Each row is a point on a landscape with many valleys, with its height.
From any point a ball rolls to the lowest of the 5 points nearest to it. It stops when none of these is lower. Distance is the straight distance between rows; heights are no part of it.
Z871 (h 35.6): [ 30 -29  -5 -32  -7 -20   7   7  -7  30 -58  -9  -1  18  36]
Z218 (h 40.7): [ 14  27 -12  -9  15  12  18   9  15   3  -6 -20  26 -25  18]
Z905 (h 47.5): [ 43  75   7   5  21  28 -21 -58   4 -20  -6   8  13 -19 -15]
Z624 (h 69.7): [-26 -22  27  49  39 -17 -44   8 -34  13  16 -21 -24  43 -34]
Z69 (h 30.8): [  8 -36  -3 -18 -10 -17   5   3  -4  21 -51   1 -15  20  21]
Z885 (h 42.8): [  2  32   1   1   0   8   3   7   0 -12  19   8  11 -23  -2]
Z356 (h 32.9): [ 11 -35  -6 -36 -21  -2  16  -6  17  15 -40  -5  -4  19  30]
Z892 (h 70.2): [-33 -18   1   9 -24  -4   8   6   3  -3  18   8 -12   6  -8]
Z589 (h 26.2): [  0 -30   2   2  -6 -12 -12  12 -16  27 -42  -1 -28  22   1]
Z938 (h 71.2): [ -6  24  -1   0 -15  -6  -2  -2 -10 -22  38  35 -16 -17 -21]
Z613 (h 24.5): [ 19  33 -11 -27  -8  22   8  -4   4 -12  17  14   3 -36  12]
Z263 (h 19.8): [ 45  20 -18 -49   3  22  24 -12  12 -16   9 -11  11 -42  16]
Z142 (h 61.5): [-15   9  24  46  31  -9 -24  18 -16  -5  35  -8  15  -2 -22]
Z468 (h 52.2): [  8  27  -5   9  23  14   6  25  16   2  -4 -20  35 -13  13]
Z176 (h 48.2): [-35 -39  -7 -24 -51 -10  28 -11  14 -21  23  24 -32  -7   4]
Z188 (h 29.3): [-11 -41  -8 -28 -36   3  20 -12  29  -3  -2   3 -15   8  23]
Z395 (h 64.1): [-18   5  26  56  47  -7 -26  20 -19   4  14 -31  17  22 -18]
Z765 (h 31.7): [ -8 -23 -11 -15 -12   7  20   1  26   0 -16  -3   1  12  18]
Z81 (h 46.2): [  7  41  15  18  17 -11 -30  -2 -27 -19  34  20  10 -22 -29]
Z196 (h 50.2): [ 35  71  20   6  15  18 -23 -51 -11 -23   5  29  12 -10 -31]
Z875 (h 59.6): [-22  -8   7  42  23  -8 -17  19  -6  11   9 -13   6  28 -20]
Z977 (h 17.3): [ 24   3 -23 -53 -21  15  27 -13  19 -13  16   0   9 -37  22]
Z292 (h 70.5): [-32 -50   1  -3 -39 -19   9 -15   8  -4  -6  22 -41  23  -4]
Z888 (h 11.5): [  7   4 -13 -28 -20   6  19  -1  17 -15  23  10   0 -27  15]
Z222 (h 45.8): [ 15  47  18  10  12   1 -22 -35 -28 -22  29  42   2 -16 -46]
Z902 (h 38.4): [  4 -50  -3 -15 -34 -21  -5   3 -24  24 -47   2 -43  13  16]
Z559 (h 21.7): [  8 -27 -15 -50 -22  10  25 -12  30  -4 -15 -15  17   2  33]
Z849 (h 34.3): [-16 -25  -9 -11 -33  -1  11   5  22  -2   6   9  -7   3  12]
Z694 (h 20.3): [  7 -17  -1   6  17 -10  -3  21  -1  33 -47  -8  -5  23  17]
Z678 (h 36.7): [-22 -32 -12 -26 -41  -6  23 -14  22 -12   5  17 -17   6  11]
Z114 (h 23.0): [-10 -21 -15 -42 -44   0  28 -12  26 -22  23  12  -5 -10  19]
Z526 (h 19.3): [ 29  -8 -23 -55  -7  21  32 -17  32  -6   0 -27  22 -28  33]
Z933 (h 55.4): [-29 -31   7  37   7 -17 -13   0 -21   7  -8  -6 -35  32 -24]
Z550 (h 41.7): [-19 -29   7  23   8  -9 -12   6 -20  14 -11   0 -20  34 -13]
Z770 (h 64.0): [-13   4  15  50  43  -1 -21  26 -17  22 -10 -19  17  24 -21]
Z676 (h 49.8): [ 10  44   6  21  33  10 -13  18  -6  -4  14  -9  31 -25   1]
Z750 (h 45.0): [-13   7 -20 -15 -23   0  14   1   9 -21  38  17  -7 -23  -3]
Z611 (h 67.4): [  4  32  11  37  44  10  -7  29  10  19 -26 -35  38  12  10]
Z403 (h 23.1): [ 15  -2  -8 -39  -4  15  27  -4  27   2 -12 -20  24  -3  28]
Z124 (h 49.0): [-24 -38   5  -2 -27 -17   2  -4  -2   8 -24   9 -29  30   0]
Z368 (h 59.9): [-11   9  10  31  27   0 -10  23   3  11  14 -15  22   1  -5]
Z917 (h 33.6): [ -8 -44  -2 -20 -35  -6  13  -9  13   8 -27  -1 -11  24  13]
Z388 (h 42.0): [ 32 -10  -1 -26  27  -4   8  10   4  25 -59 -13  17  23  37]
Z470 (h 53.1): [-21 -12   3  15  11  -3   1  14   7  12  -6  -9   6  20  -5]
Z663 (h 54.7): [ -7  22   8  17   2 -21 -25  -5 -23 -26  50  30  -5 -22 -44]
Z665 (h 47.4): [ 12  40   2  17  13  10 -22   7 -12 -13  27   9  16 -31 -18]
Z392 (h 45.6): [ 53  61 -16 -23  10  34   6 -41  -3 -16  -6   1   4 -40  -4]
Z912 (h 20.2): [-26  -4   4  38   0 -19 -15  14 -12  -9  41  -1  -8   4 -21]
Z453 (h 66.5): [-32 -16   2  36  -2  -5  -6  10 -11   2  15   4 -14  20 -23]
Z227 (h 20.1): [ 19  42  -5  -2   1  15  -4 -12 -21 -19  32  29   1 -30 -24]
Z930 (h 64.6): [-11  15  23  54  51   5 -20  28 -13  15   5 -27  30  15 -11]
Z492 (h 66.9): [-27  -3   2  18  -7  -4  -1   9   3   2  15  -1  -2   0 -12]
Z668 (h 13.7): [ 28  63   0   1  24  14 -11 -20 -12 -14   7   5  21 -39  -5]
Z421 (h 40.6): [-12 -42   7  22 -20 -21 -18   7 -36  21 -36  -7 -57  20 -12]
Z812 (h 29.5): [ 13 -18  -7 -27   5   7  19   3  22  22 -33 -13  14  18  35]

Where does a ball stop that starts at each point below?
Z930: Z694
Z356: Z888
Z611: Z668
Z917: Z888
Z468: Z888
Z765: Z888
Z421: Z694
Z69: Z694

Two balls start at each pair of points below. Name the first point that both come to, or write none.
Z770, Z368: Z470
Z933, Z902: Z589
Z292, Z550: none
